Each row is a point on a landscape with many valleys, with its height.
A ball rolls from a point to the lowest of its 5 nearest points, and stops where none of them is lower. Distance is the straight distance between rows; heights are no part of it.
j_887: [123 150  65 137 162 124 131 179 167 129 148 102 136  80 112 153 130 142
  76 118 165 148 156 169 155 102 106 134 115 169 114 122 132 207 144 116
 134 108 101  99 160 133]  height 36.2
j_792: [ 78 104 111 146 172 125 110 120 154 136 169  88 122 161 145 148 143 146
 117 133 126 130 143 147 179  97  87 122 119 125 115 133 148 142 150  92
 149 108  94 119 150 120]  height 39.2
j_293: [116  92 124 137 124 123 142 113 102 168 141 134 150 159 153 125 143 127
 156 126  87 136 137 118 146 139 118 121 145 131 140 113 136  69 106 149
 157 151 117 140 137 120]  height 46.6
j_968: [164  86  93 109  84 106 192 119  81 144 116 144 203 141 175 114 153 126
 154 103  89 149 146 169 118 193 173 112 150 148 119 140 116  58  95 215
 128 137 141 167 153 135]  height 49.5
j_168: [150 188  97 152 113 131  87 194 166 132 128 107  91  83 101 149 109 139
  81 125 178 132 145 146  91  97 103 129  78 167 103 120 118 224 121 109
 132 138 111 107 146 164]  height 21.5
j_264: [138 134  99 115 155 139 169 164 128 141 132 160 176  79 125 130 143 127
 104 140 114 118 154 179 132 141 128 132 123 138 151  92 116 126 122 132
 125 125 128 163 143  98]  height 35.7
j_251: [137 153 149 148  95 116  84 126 125 129 115 111  54 160 125 119 126 113
 149 135 134 115 107  93 135 120 112 106 104 131 121 150 127 145 123 133
 108 143 136 132 120 132]  height 7.2
j_73: [114 113 168  87 175 132 142  61 150  77 147 114 152 116 110  99  93 146
 110 128 165 131  78 136 119 126 165 148 171  90 113 153 152 139 168  97
 135  81 144  85  93 144]  height 21.1
j_372: [108 120 148  96 179 132 149 105 143  98 151 109 156 140 134  98 126 144
 128 157 142 116 118 175 145 145 136 118  93 103 108 160 140 143 142  80
 124 107 122 128 101 122]  height 19.3
j_612: [110 132  95 157 134 130 110 147 134 143 136 119 102 129 115 172 133 133
 123 115 118 144 138 110 155  97  96 137 147 143 144 108 130 129 129 134
 151 139 108 107 153 138]  height 40.6
j_628: [155 139 104 106 120 128 176 144 108 105  95 146 186  98 144 117 141 124
 136 122 135 150 143 173 121 173 188 125 133 139 124 150 109 130 119 183
  96 115 148 137 144 129]  height 34.9
j_939: [114 101 194 118 153 142 128  86 143 123 144 148 145 147 127 103 114 125
 146 154 111  89 119 117 105 127 117 127 104  87 138 101 139  80 130  75
 148 123 145 157  91 104]  height 24.7
j_851: [146 154 126 139  58 104  70 140 107 125 103 126  32 129  85 167 124 105
 134 104 139 143  97  50 121  95 100 127 168 128 139 126 132 123 136 151
 122 147 128  91 121 148]  height 26.9
j_600: [119 144 172 167 112 126  51 106 170 130 141 116  39 149  89 150  89 132
 115 126 144  95  93  87  87  71  75 121 127 103 126 111 155 146 146  83
 127 138 143 116 124 140]  height 24.9
j_447: [165 166 129 137  61 115  81 170 115 122  93 140  55 102  86 162 119 106
 123 118 130 135 115  66 103 101 110 124 146 134 143 118 118 138 119 150
 117 157 128 103 120 155]  height 29.6
j_49: [126 164 147 164 113 130  69 138 168 130 130  95  49 135 105 148 111 138
 109 127 154 109 108 113 106  84  85 116 100 125 113 124 139 181 138  96
 122 142 122 108 133 145]  height 26.3
j_440: [140 126  95 141 102 131 147 161  96 153 117 144 139 146 155 131 152 118
 153 129  87 133 157 129 145 149 140 114 129 143 140 125 119  90  97 166
 123 155 118 154 147 132]  height 62.2
j_357: [ 83 113 147 166 156 129  73 107 175 122 176  92  80 164 124 153 105 148
  97 133 140  98 126 120 131  69  61 123 112 100 111 119 152 154 156  58
 138 110 109 128 142 125]  height 26.5
j_767: [155 133 112 139  69 118 112 172  93 133  98 151  99 120 107 166 133 109
 138 119  95 138 133  74 123 123 116 123 161 130 154 106 105 103 102 160
 125 166 121 122 132 144]  height 40.9
j_86: [106 146 119 168 132 120  84 133 154 128 138  86  60 156 115 155 127 136
 121 120 143 130 120 111 152  83  87 123 117 130 116 137 137 169 140 109
 129 129 112 105 146 144]  height 29.4
j_911: [ 89  77 160  88 174 112 164  67 127 119 173 105 166 177 150  87 132 148
 152 142 128 136 108 167 157 156 145 124 126  98 106 163 157  86 140  98
 153 105 119 119 108 122]  height 18.9
j_25: [145 176 137 152  97 128  76 152 153 122 112 108  58 113  96 146 109 125
 116 120 154 126 109 102 107  94 104 124 115 138 121 131 127 177 134 123
 119 141 130 100 131 151]  height 27.0
j_520: [154 131 148  96 142 142 172 135 138 100 108 165 186  63 101 109 115 119
 115 141 136 112 127 159  91 150 160 138 126 112 146 101 106 121 133 132
 117 123 155 147 105 107]  height 31.8
j_727: [151 175 122 156 117 148  87 181 167 133 126 133  95  81  92 152 105 134
  92 131 143 108 137 123  81  86  87 126  98 142 136  87 128 174 126  92
 137 150 125 118 137 146]  height 24.6
j_829: [134 125 110  71 176 124 195 128 137 104 146 131 186  68 110 101 131 134
 110 137 155 146 123 204 136 161 163 132 135 127 126 145 132 151 152 121
 115  93 140 119 119 116]  height 28.9
j_2: [148 169 119  99 145 144 170 153 132 101 112 139 172 107 145 110 139 125
 115 156 155 109 159 196 111 178 176 124  60 133 107 165 120 166 116 103
  90 124 144 159 108 123]  height 55.9
j_606: [114 108 108 145  98 114 120 121  99 150 123 120 104 163 137 145 142 122
 156 106 109 163 122  90 156 124 122 128 165 143 132 131 131  99 119 167
 144 142 118 102 142 143]  height 62.4
j_261: [169 135 120 103  84 133 163 126  94  87  75 142 180  85 140 111 127 119
 136  93 154 176 112 120 110 175 186 142 184 141 115 151  95 131 143 212
 101  96 142 110 145 150]  height 5.0
j_467: [127  88 135 141  82 113 110 124  84 178 128 144 101 187 140 116 140 110
 171 132  81 118 126  72 146 136 114 102 134 130 136 125 137  63  92 149
 139 169 117 157 121 135]  height 47.1
j_383: [117  99 120  87 172 123 182 121 125 139 163 141 188  98 132 112 148 133
 128 138 113 133 138 198 147 158 131 126 135 124 138 118 139 103 138 115
 141 104 124 149 129  94]  height 33.8
j_246: [150 142 105  79 157 129 193 136 133  92 118 132 192  54 109 102 125 131
 102 124 173 152 128 199 122 162 183 133 141 139 119 151 117 169 147 150
 100  92 143 112 129 132]  height 26.8
j_839: [133  84 162 131  80 112  90  89  89 142 119 146  85 160 111 140 107 110
 148  96 108 139  92  34  99 112 124 146 191 116 140 112 134  74 129 143
 149 150 139 113 102 128]  height 10.2
j_384: [ 99 100 184  86 181 128 145  75 146  92 158 113 152 162 135  84 113 145
 138 157 141 106  97 160 135 148 138 121 100  81 104 158 147 109 148  64
 133 106 130 135  83 120]  height 12.0
j_982: [149 167  83 154 120 135 114 199 149 134 120 136 116  61  87 169 119 134
  83 117 146 134 152 124 113  86  98 144 128 153 148  80 113 176 124 127
 138 149 116 106 151 148]  height 25.5
j_995: [118 101 120 136 110 124 113 102  97 133 119 139 112 124 110 169 114 126
 122  87 115 156 106  68 110  97 119 172 209 121 148  96 129  99 143 146
 160 138 131  81 126 137]  height 29.7
j_453: [123 100 138 103 161 134 150  93 131 114 135 155 160  72 101 127 103 132
  96 109 137 134 103 125  99 117 136 169 196 110 152  85 127 115 160 120
 149 103 148 101 119 113]  height 10.1
j_613: [ 88 112 119 145 165 142  97 130 158 155 173 109 127 149 144 145 135 137
 108 139 109 102 158 131 159  86  59 117  96 122 127 101 145 127 136  56
 155 110  90 153 151  97]  height 40.3
j_634: [115 138 109 122 164 127 144 134 142 115 137 103 146 117 134 126 136 143
 121 133 149 145 131 164 157 130 139 127 121 138 117 148 135 164 141 128
 125 107 123 102 138 133]  height 36.0
j_428: [144 180 128 133 135 137 113 161 153 120 123 111 118 103 131 124 119 136
 104 147 160 107 140 160 105 127 127 121  65 145 113 146 122 203 124 100
 111 134 129 131 123 140]  height 9.9
j_731: [143 183  97 164 109 140  85 193 153 149 124 107  78 113 118 158 127 130
  99 135 139 114 153 128 115 103  86 120  76 153 119 119 124 187 110  96
 123 149 104 133 146 141]  height 25.3
j_770: [108  69 173 119 112 109 143  69 100 153 151 105 147 216 168  76 139 134
 181 129 116 130 114 119 155 162 149 104 119 123 103 168 146  75 110 149
 150 128 132 143 110 129]  height 8.2
j_444: [114 149  61 150 154 138 121 178 151 148 148 101 135 121 148 153 154 142
  98 134 131 131 174 170 174 116  97 123  98 161 120 131 131 177 122 105
 128 120  87 138 163 116]  height 39.5
j_472: [138 138 188 111 110 122 117  81 127  88 106 114 111 149 130  83 107 125
 155 128 157 130  80  95 116 146 165 126 127 111 107 177 127 142 147 144
 107 103 154 114  90 137]  height 20.4
j_852: [124 119 133 159  96 120  81 144 115 158 125 144  61 155 104 163 127 117
 141 131  87 115 131  61 127  93  73 118 141 114 155  93 139  87 116 110
 136 169 120 138 125 136]  height 31.6
j_41: [ 99 131 149 159 105 103  62  78 149 117 140  95  26 180 101 148 104 130
 124 103 157 129  73  66 123  77 104 144 169 106 115 141 154 142 162 124
 122 119 137  96 126 145]  height 25.8
j_530: [143  97 144 118  93 121 152 111  96 144 112 141 160 183 160  88 143 118
 182 134 101 127 126 124 137 181 172 101 111 134 114 164 122  79 101 173
 123 135 142 168 119 128]  height 38.4
j_961: [130 154 106 157  97 122  97 159 120 147 117 118  69 150 126 146 142 117
 147 132 116 126 134 102 152 114 107 110 116 145 130 133 125 136 112 133
 117 155 117 130 137 136]  height 30.7
j_48: [140 179  89 126 131 144 145 159 119 137 111 126 134 149 177 121 165 131
 119 155 137 109 183 178 139 172 166 111  52 152 102 182 120 172 103 113
  76 131 124 170 133 130]  height 59.5
j_897: [163 196 117 135  69 113  97 173 122 111  90 116  66 108 114 138 128 102
 130 118 166 146 119 106 118 126 141 126 109 162 112 164 111 181 119 168
  92 136 128 105 141 162]  height 41.5
j_81: [156 170 158 120 122 144 124 133 150  96 100 130 133  88 113 108 103 120
 120 142 165 119 113 136  87 137 157 127 102 127 122 144 117 174 128 128
 108 124 149 114 102 144]  height 21.8
j_819: [128 141 116 118 156 149 152 148 132 133 134 138 163 126 149 117 150 129
 122 161 116  99 161 174 135 151 134 116  75 127 128 128 126 128 116  91
 116 126 120 172 122  99]  height 35.9
j_329: [142 121 103 126 106 124 151 137  94 130 106 139 151 123 141 137 140 124
 144 109 109 162 127 122 138 149 151 133 165 144 136 130 111 104 116 189
 125 138 130 115 149 139]  height 42.2
j_691: [127 135 153 116 159 141 124 107 157  94 131 123 138  94 108 117 100 134
 114 131 157 125 103 129 107 115 141 137 131 113 128 126 134 157 152 109
 130 109 144  99 107 137]  height 20.7
j_944: [109 109 194 115 137 123 118  72 133 108 141 106 106 189 141  83 117 134
 162 155 134 104  98 117 129 142 139 110  98  91 111 162 139 118 132 100
 121 118 144 143  88 124]  height 21.2
j_924: [142 111  85  70 149 114 229 141 110 153 153 154 194  71 140 112 165 129
 111 124 100 139 166 252 131 182 157 122 141 137 139 128 121 108 130 152
 110  95 135 189 148  91]  height 49.0
j_165: [113 133  90 151 137 132 132 152 123 147 130 118 131 139 143 150 152 131
 137 126 111 149 149 140 166 124 119 127 128 150 136 130 129 125 121 144
 137 135 110 126 153 126]  height 52.9
j_17: [134 166  64 156  99 134 126 191 107 158 113 125 106 153 154 153 166 119
 135 130 107 135 175 139 165 136 131 114 108 165 128 145 118 134  97 150
 103 154 100 145 166 138]  height 49.9
j_283: [117 108 175 142 147 137 103 107 144 135 142 156 117 126 111 142 102 122
 128 136 103  97 121  84  94  96  91 139 130  93 159  75 142  87 134  84
 153 136 142 142 115 113]  height 23.5
j_679: [159 107 110  96 125 124 187 124  99 115 103 154 194  69 128 120 133 133
 121 110 127 153 120 166 107 165 165 140 180 129 136 114  98 108 132 190
 120 113 150 126 138 118]  height 30.6
j_56: [136  63 182 117  94 117 147  82  97 159 130 148 158 195 149  81 128 120
 182 131  99 115 112  90 114 169 151 111 126 119 119 141 136  50  95 153
 151 146 146 166  96 112]  height 27.3
j_360: [133  68 138 120 103 110 157  86  84 153 129 138 169 154 156 118 132 128
 158 102  96 151 118 110 122 158 138 134 176 135 132 120 127  59 111 173
 164 140 133 121 129 124]  height 46.8
j_718: [100 107 164 150 129 115  87  90 131 142 146 116  71 185 125 128 119 128
 152 132 116 111 111  85 136 101 101 123 127 106 132 126 146 107 128 106
 136 138 131 132 117 125]  height 43.5
j_211: [140 159 117 144 107 133 112 145 133 115 100 124 101  94 104 151 114 123
 121 109 144 148 114  97 121 110 131 145 156 137 133 121 117 150 135 153
 127 135 129  90 133 153]  height 24.4
j_351: [ 94 127 126 168 126 127  75 118 140 151 152  83  61 195 148 132 147 137
 134 143 126 103 136 119 164  98  71 100  88 120 117 139 135 144 123  82
 123 139  99 154 137 117]  height 34.5
j_778: [ 81  93 169 119 184 122 120  75 159 116 177 122 134 147 123 125  99 140
 117 131 130 109 114 122 128 100 109 145 142  89 130 114 159 107 159  73
 156 102 128 116 114 116]  height 23.3
j_847: [ 92  70 134 142 110 108 124  89  93 184 159 122 118 193 149 139 138 126
 152 103  94 145 127  84 147 114 100 138 167 132 138 110 155  55 110 143
 179 166 114 117 135 130]  height 11.4
j_243: [133 147  92 122 160 132 148 160 153 116 133 121 153  68 107 136 126 138
  88 123 162 143 141 165 139 120 133 138 132 156 127 121 125 184 142 132
 125 109 122 101 144 130]  height 30.0
j_597: [164 163 139 118  79 124 124 140 116  91  78 133 125 107 132 115 123 106
 150 113 156 154 115 103 116 151 172 130 130 144 108 171 106 155 131 185
  89 116 141 113 132 155]  height 29.8
j_907: [103 107 174 129 109 104  93  59 118 113 137  97  77 196 131 102 117 130
 155 109 148 142  78  76 146 121 143 132 163 111 107 165 141 122 147 150
 131 106 141 103 111 138]  height 20.3
j_135: [167 107 172 118  58 113  90 105  94 122  95 160  85 134 107 122 110 101
 158 111 115 135  86  32  96 135 138 123 169 120 128 136 114  91 125 159
 113 139 142 123  96 126]  height 25.7
j_599: [120 148  96 102 169 144 144 152 146 122 149 113 163 118 152 118 142 140
  88 163 147 103 169 199 147 153 115 118  61 137 103 161 131 178 132  63
 108 108 103 159 125 109]  height 46.9
j_733: [173 122 144 107 109 136 164 140 110 106  87 174 184 105 128 111 129 113
 143 140 110 114 133 137  90 170 177 128 121 114 137 118  97  94 108 161
 106 136 156 169 109 110]  height 34.7
j_90: [ 81 104 157 142 167 132  94  95 155 124 173  98 107 177 142 127 123 142
 118 146 128  98 127 131 146  92  81 116  98  93 114 130 147 134 145  59
 142 112 105 143 130 116]  height 27.7
j_54: [ 85  71 163  81 187 111 161  71 143 136 188 132 169 148 140 104 126 138
 133 139 118 122 120 167 146 140 116 134 136  93 124 121 163  77 151  73
 166 100 118 134 115  97]  height 20.1
j_8: [108 137  87 149 124 121 134 139 115 141 127  96 120 169 164 130 160 129
 152 125 123 156 140 147 182 137 135 115 120 154 116 166 127 138 120 160
 121 125 112 119 155 143]  height 49.2
j_787: [135 151 126 142 145 154 118 161 152 144 133 144 136 104 127 131 127 126
 107 153 112  93 156 138 120 115  95 123  83 128 146  94 125 137 120  80
 132 134 118 163 130 106]  height 25.4
j_230: [146 147 120  94 133 127 165 116 122  83 100 116 180  87 127 103 128 130
 125 115 173 169 112 161 134 166 191 137 153 141 109 168 120 161 151 176
 103  87 142  93 134 148]  height 23.7
j_950: [141 100 112 111 126 121 177 117 101 137 122 143 186 116 148 119 144 128
 147 121 106 146 128 160 124 168 156 125 157 134 136 123 119  87 119 179
 134 127 139 135 137 118]  height 40.8
j_44: [129 142  99 133 122 126 144 136 116 112 107 109 144 109 132 137 137 127
 133 108 141 171 123 132 150 137 157 135 156 155 125 147 120 148 134 175
 119 113 126  89 150 146]  height 43.0
j_801: [155 151 140 131 108 135 125 138 128 103  92 137 127  98 116 125 114 119
 135 124 138 136 111 106 109 136 151 135 137 131 132 135 108 143 128 157
 110 131 141 111 122 139]  height 18.1
j_10: [ 94 121 143 148 163 127 101 108 164 117 156 114 108 125 110 154 100 138
 103 121 143 119 117 109 124  81  99 142 146 113 131 111 150 144 159  89
 147 110 125 100 132 134]  height 23.6
j_492: [ 93  95 142 149 141 124  96  97 128 148 151 142  98 143 104 170 103 127
 122 105 105 123 118  68 105  77  87 166 176 105 157  79 151  86 145  98
 165 136 129 113 134 124]  height 28.1
j_365: [114  57 158 127  90 104 124  67  85 164 141 128 127 190 145 115 121 123
 161  92 104 151 102  69 123 135 132 141 181 129 126 131 143  61 120 163
 165 145 135 111 116 132]  height 45.6
j_439: [142 113 141 130  86 120 124 127  97 138 105 144 117 157 137 118 132 109
 168 129 103 134 119  87 128 149 144 114 136 133 128 143 116  94 108 165
 123 148 140 143 117 133]  height 39.4
j_910: [166 163 121 126 131 148 144 175 139 116 107 166 156  70 113 126 119 118
 107 143 129 105 153 154  93 134 145 135  96 131 144 104 105 148 110 128
 110 143 144 152 122 121]  height 29.3
j_904: [134 124  88 105 153 131 187 147 117 142 138 141 185 108 155 118 161 132
 126 138 112 134 163 208 147 169 156 117 115 142 131 135 127 116 120 143
 112 116 122 160 147 106]  height 41.4
j_609: [ 83  76 143 146 143 119 111  96 115 170 159 138 117 169 136 154 126 130
 140 112  93 130 133  83 131  95  83 147 163 114 152  84 155  64 123 108
 175 147 115 126 138 118]  height 47.2
j_426: [114  72 162 129 118 121 139  90 101 165 142 139 147 185 156 101 135 126
 169 136  94 116 126 101 131 145 128 118 131 114 134 121 142  57 100 135
 161 149 130 152 108 117]  height 29.5
j_26: [125 120 184 126  91  96  86  73 117 115 125 108  59 195 133  80 120 121
 161 126 148 122  74  78 139 131 133 106 118 117 105 178 134 125 137 149
 105 125 148 132 103 123]  height 6.1
j_826: [148 155  83 133 145 139 140 195 150 138 132 154 148  60 102 150 124 128
  85 125 131 124 165 153 120 107 103 139 116 150 153  79 110 161 122 124
 132 137 122 138 153 116]  height 28.6
j_88: [136 152  73 151 134 147 128 191 131 157 137 141 135 107 132 154 148 130
 104 134 102 120 178 142 149 111 101 129 109 147 146  92 120 134 110 115
 132 142  97 156 159 112]  height 37.5
j_712: [143 146  99 103 150 155 174 165 127 149 127 171 183 102 150 113 157 123
 101 154 106  90 183 195 124 160 141 125  80 132 138 105 119 111 117  98
 106 123 122 203 127  84]  height 43.4
j_675: [169 175 102 132  85 128 132 180 110 112  86 140 120 115 137 139 142 104
 141 124 135 140 156 125 124 150 167 123 109 159 119 160 103 155 107 178
  83 143 135 136 151 153]  height 43.2
j_55: [124 151 131 111 139 140 144 125 116 121 118 115 146 171 169  98 151 134
 143 165 129 102 148 168 138 174 158 107  58 121 102 182 124 145 112 102
  94 127 133 174 103 123]  height 54.6
j_981: [158 171  74 154  88 136 120 215 109 147 102 148 103 115 120 169 155 117
 116 130 100 121 175 117 140 122 117 121 122 149 148 108 109 129  89 143
 109 170 105 144 156 144]  height 47.8
j_87: [ 85  93 122 164 108 105  84 106 106 183 155 109  56 217 135 140 145 122
 152 122 104 125 130  78 168  92  70 110 142 125 130 122 152  83 112 121
 154 159 103 138 137 130]  height 46.5
j_285: [143 109 196 111 125 142 125  80 137  99 111 147 134 122 113  99  95 122
 150 136 132 111  90  92  83 140 159 140 140  96 133 122 124 105 135 119
 130 117 162 127  75 118]  height 24.3
j_744: [152 152 102  99 155 131 170 167 144 113 124 153 177  51 104 117 125 123
  91 132 153 125 149 189 109 140 150 133 117 141 144 109 109 165 130 134
 110 117 141 139 128 114]  height 29.2
j_872: [ 80  96 143 144 132 105 108  84 119 146 155  82  87 215 151 117 143 137
 154 121 129 140 110 112 175 113 115 114 130 123 111 155 143 117 131 135
 136 126 115 116 131 139]  height 35.8
j_918: [106 132 150 131 146 134 109 104 134 122 144  94 104 184 159  97 141 142
 136 167 130  92 124 147 142 134 110 102  65 106 112 160 129 151 127  76
 114 127 120 162 107 117]  height 35.0
j_850: [113 121 182 131 152 129 105  79 160 100 141 110 105 145 115 112  94 138
 127 133 145 108  92 107 108 105 126 133 133  92 123 137 144 136 153  96
 133 113 145 110 100 136]  height 21.7
j_702: [147 136 116 100 142 145 189 151 122 127 112 166 186 107 145 110 155 124
 127 151 115 104 162 195 120 176 174 120  93 129 132 127 117 110 107 127
 101 127 144 186 120  99]  height 45.9
j_219: [120 158 106 150 143 141 102 158 150 140 135  94 108 136 146 137 141 139
 108 149 136 110 158 151 143 117  97 115  76 142 116 141 127 179 125  86
 119 131 103 145 139 123]  height 26.1
j_484: [107 147  66 165 119 125 121 164 126 150 128 101  98 147 130 173 157 131
 133 112 123 164 144 125 184 106 105 129 136 160 126 137 127 148 125 153
 136 133  98  98 165 144]  height 41.0
j_148: [104  97 151 129 136 119 122  80 121 128 137 111 123 162 135 121 123 133
 151 117 126 145 102 102 139 126 139 138 159 121 126 138 139 110 138 140
 145 116 132 100 118 133]  height 26.7
j_604: [107 121 137 141 150 143 123 120 127 151 143 121 130 167 155 108 145 130
 145 157 102  98 149 134 150 129 113 112  88 116 129 126 134 107 119  90
 132 131 108 168 123 108]  height 40.1
j_232: [100 106 123 133 144 122 141 104 117 139 144 102 142 170 162 114 149 137
 155 130 117 148 128 145 169 142 138 119 127 136 120 149 138 112 126 145
 141 120 117 115 137 132]  height 38.6
j_84: [112 137  87 143 157 128 116 157 174 128 156 130 123  65  86 168 108 143
  67 103 155 133 138 126 129  70  83 151 154 146 138  83 138 175 155 101
 153 113 120  89 152 133]  height 30.1
j_159: [128 118  97 137 101 123 127 140  96 135 110 137 123 121 127 161 138 124
 133 103 108 164 124  98 134 124 127 141 179 144 141 109 114 106 121 173
 138 147 122  97 143 144]  height 47.3
j_411: [145 125 147 115 115 132 142 114 117 104  97 137 155 121 133 106 122 122
 152 126 126 140 115 121 119 157 169 130 136 125 128 142 112 119 126 163
 117 121 147 122 115 130]  height 4.5
j_630: [149 163 119 125 150 139 132 161 161 112 127 138 151  57  97 124 107 128
  91 130 166 122 136 152  96 112 133 136 111 145 131 105 119 181 135 120
 126 124 134 107 123 138]  height 26.2
j_203: [155 178 113 149  90 126 108 168 119 131  96 125  85 135 140 131 143 107
 140 140 135 122 141 122 128 137 138 111  89 155 116 157 116 162 108 147
  92 149 133 139 139 142]  height 38.3
j_368: [130 107 146 107 150 139 170 118 125 133 130 155 179 112 134 109 134 125
 139 146 107 114 131 157 122 155 143 130 124 114 145 104 127  89 121 126
 137 123 140 156 115  99]  height 34.6
j_205: [145 139  66 128 111 128 150 170 101 132 107 150 144  66 101 176 139 131
  93  98 114 163 138 128 128 112 114 157 191 147 153  85  96 126 124 185
 133 151 123  98 162 136]  height 36.1
j_729: [132 136 179  93 163 142 146  95 156  78 130 126 153 107 109  92  99 133
 121 151 159 106  96 151  99 140 153 129 107  96 115 144 137 144 150  88
 118 106 151 120  81 128]  height 18.7
j_999: [118 107 123 105 130 110 172  96 105 122 136 105 178 161 168  97 152 139
 160 125 127 159 125 170 158 179 172 113 128 139 105 175 138 102 128 164
 127 104 133 120 134 140]  height 44.3
j_215: [135 134 151 152  80 106  54 118 127 135 120 131  22 155  93 148 114 114
 139 118 125 116  94  57 113  90  90 117 146 116 138 121 141 111 131 121
 120 156 137 118 114 134]  height 22.2
j_299: [128 157  78 155 121 133 118 177 133 132 116 119 108 100 107 173 135 128
 109 109 133 152 144 116 150  97 111 139 142 154 138 114 120 159 125 144
 137 138 110  95 160 148]  height 30.8
j_143: [110 122 157 113 153 123 131  80 139  98 135  98 129 142 128 108 117 141
 135 129 152 141  94 127 139 130 154 136 144 109 112 156 139 143 149 126
 128  95 139  96 112 144]  height 22.9
j_585: [144  83 161  92 126 133 152  68 106 110 114 147 178 108 121 105 106 136
 132 103 133 144  90 105  88 152 166 164 200 106 132 112 122  91 148 148
 149 104 152 105 101 114]  height 15.1
j_651: [ 89  96 134 122 176 123 137 107 142 151 173 133 154 134 140 132 135 135
 125 134 105 121 139 145 151 115  93 134 133 115 139  98 148  96 140  91
 162 114 109 131 139  99]  height 33.6
j_848: [125 135 117 113 171 136 149 145 150 118 144 129 163  93 126 120 127 133
 107 146 135 117 145 174 136 133 127 125 102 130 126 124 130 152 137  96
 128 111 124 137 127 112]  height 35.3
j_39: [107  78 174  98 161 127 135  64 128 120 147 155 156 113 113 124  99 133
 116 117 121 119 101 105  86 119 136 172 188  92 150  90 143  79 154  99
 168 111 150 115 107 106]  height 13.2
j_499: [141 171  83 137 144 139 142 175 135 128 116 129 146 106 140 138 143 128
 112 138 139 127 166 173 134 140 144 128  89 153 127 143 119 172 114 125
 108 130 119 139 145 125]  height 30.9
j_662: [177 156 116 120  85 132 136 173 111 105  79 161 143  79 115 140 121 106
 123 118 124 137 137 115  98 143 161 136 141 133 139 122  92 134 106 181
  98 150 140 131 136 145]  height 7.6
j_721: [110 136  95 146 160 136 115 158 165 133 154 117 131  99 114 160 124 138
  88 123 141 126 151 144 150  87  82 132 119 143 131 101 136 167 145  93
 145 113 105 116 156 119]  height 36.4
j_204: [127 136 157 133 150 142 120 124 152 119 129 139 135 105 115 128 110 129
 123 140 125 106 124 119 108 112 117 130 117 114 144 105 128 128 133 102
 133 126 137 128 113 121]  height 22.1
j_336: [161 132  95 114  95 131 149 143  94 108  81 150 161  65 115 145 125 124
 110  91 135 169 116 118 111 139 152 157 201 138 135 110  87 129 129 198
 117 129 132  97 149 142]  height 27.6
j_314: [128 155 159 142 140 138  80 134 187 114 145 109  94 106 102 135  89 147
  88 134 171 105 109 132  83  80  98 123 102 120 107 122 142 199 148  80
 132 123 133 102 121 151]  height 27.4
j_565: [163 147 105 110 118 143 181 155 107 119  94 159 171 128 163 115 156 120
 139 139 121 115 172 184 120 186 195 113  85 137 116 156 115 122 102 151
  84 131 150 186 134 124]  height 53.3
j_342: [111 137 150 141 152 146  97 121 154 128 147 106 110 150 142 118 127 140
 118 160 133  88 136 141 125 115  87 110  69 109 113 132 133 155 134  61
 126 128 115 155 114 113]  height 32.1
j_6: [159 119 151 126 103 137 133 134 111 126  98 166 141 118 121 120 122 115
 152 139  98 117 124  95 102 143 142 126 132 113 149 106 109  92 104 148
 124 153 142 151 110 119]  height 23.0
j_269: [127 125 115 138 136 135 133 139 124 127 122 147 136  92 107 155 122 131
 111 112 117 140 127 111 123 104 116 149 163 131 156  91 118 121 134 142
 147 138 126 106 139 130]  height 31.0
j_827: [130 105 160 129 119 129 120  89 120 121 119 137 123 137 125 121 113 123
 148 118 121 138 101  85 117 129 142 138 158 118 134 126 129 102 135 145
 139 125 144 114 111 130]  height 19.5

Call two points neighbours if one is among the 5 nearest of the other. Go from one point of each pair to the other, from neighbour to neighbour, staying as low as possible. Name the highest point that can't be avoided.
j_384 and j_662 -> j_691
j_428 and j_411 -> j_81
j_662 and j_453 -> j_801
j_839 and j_411 -> j_827
j_453 and j_411 -> j_585

For each start below, name the point where the ball stops.
j_368 -> j_428
j_613 -> j_384
j_88 -> j_384
j_264 -> j_428
j_792 -> j_384
j_721 -> j_428
j_165 -> j_411
j_887 -> j_428
j_8 -> j_411
j_283 -> j_384
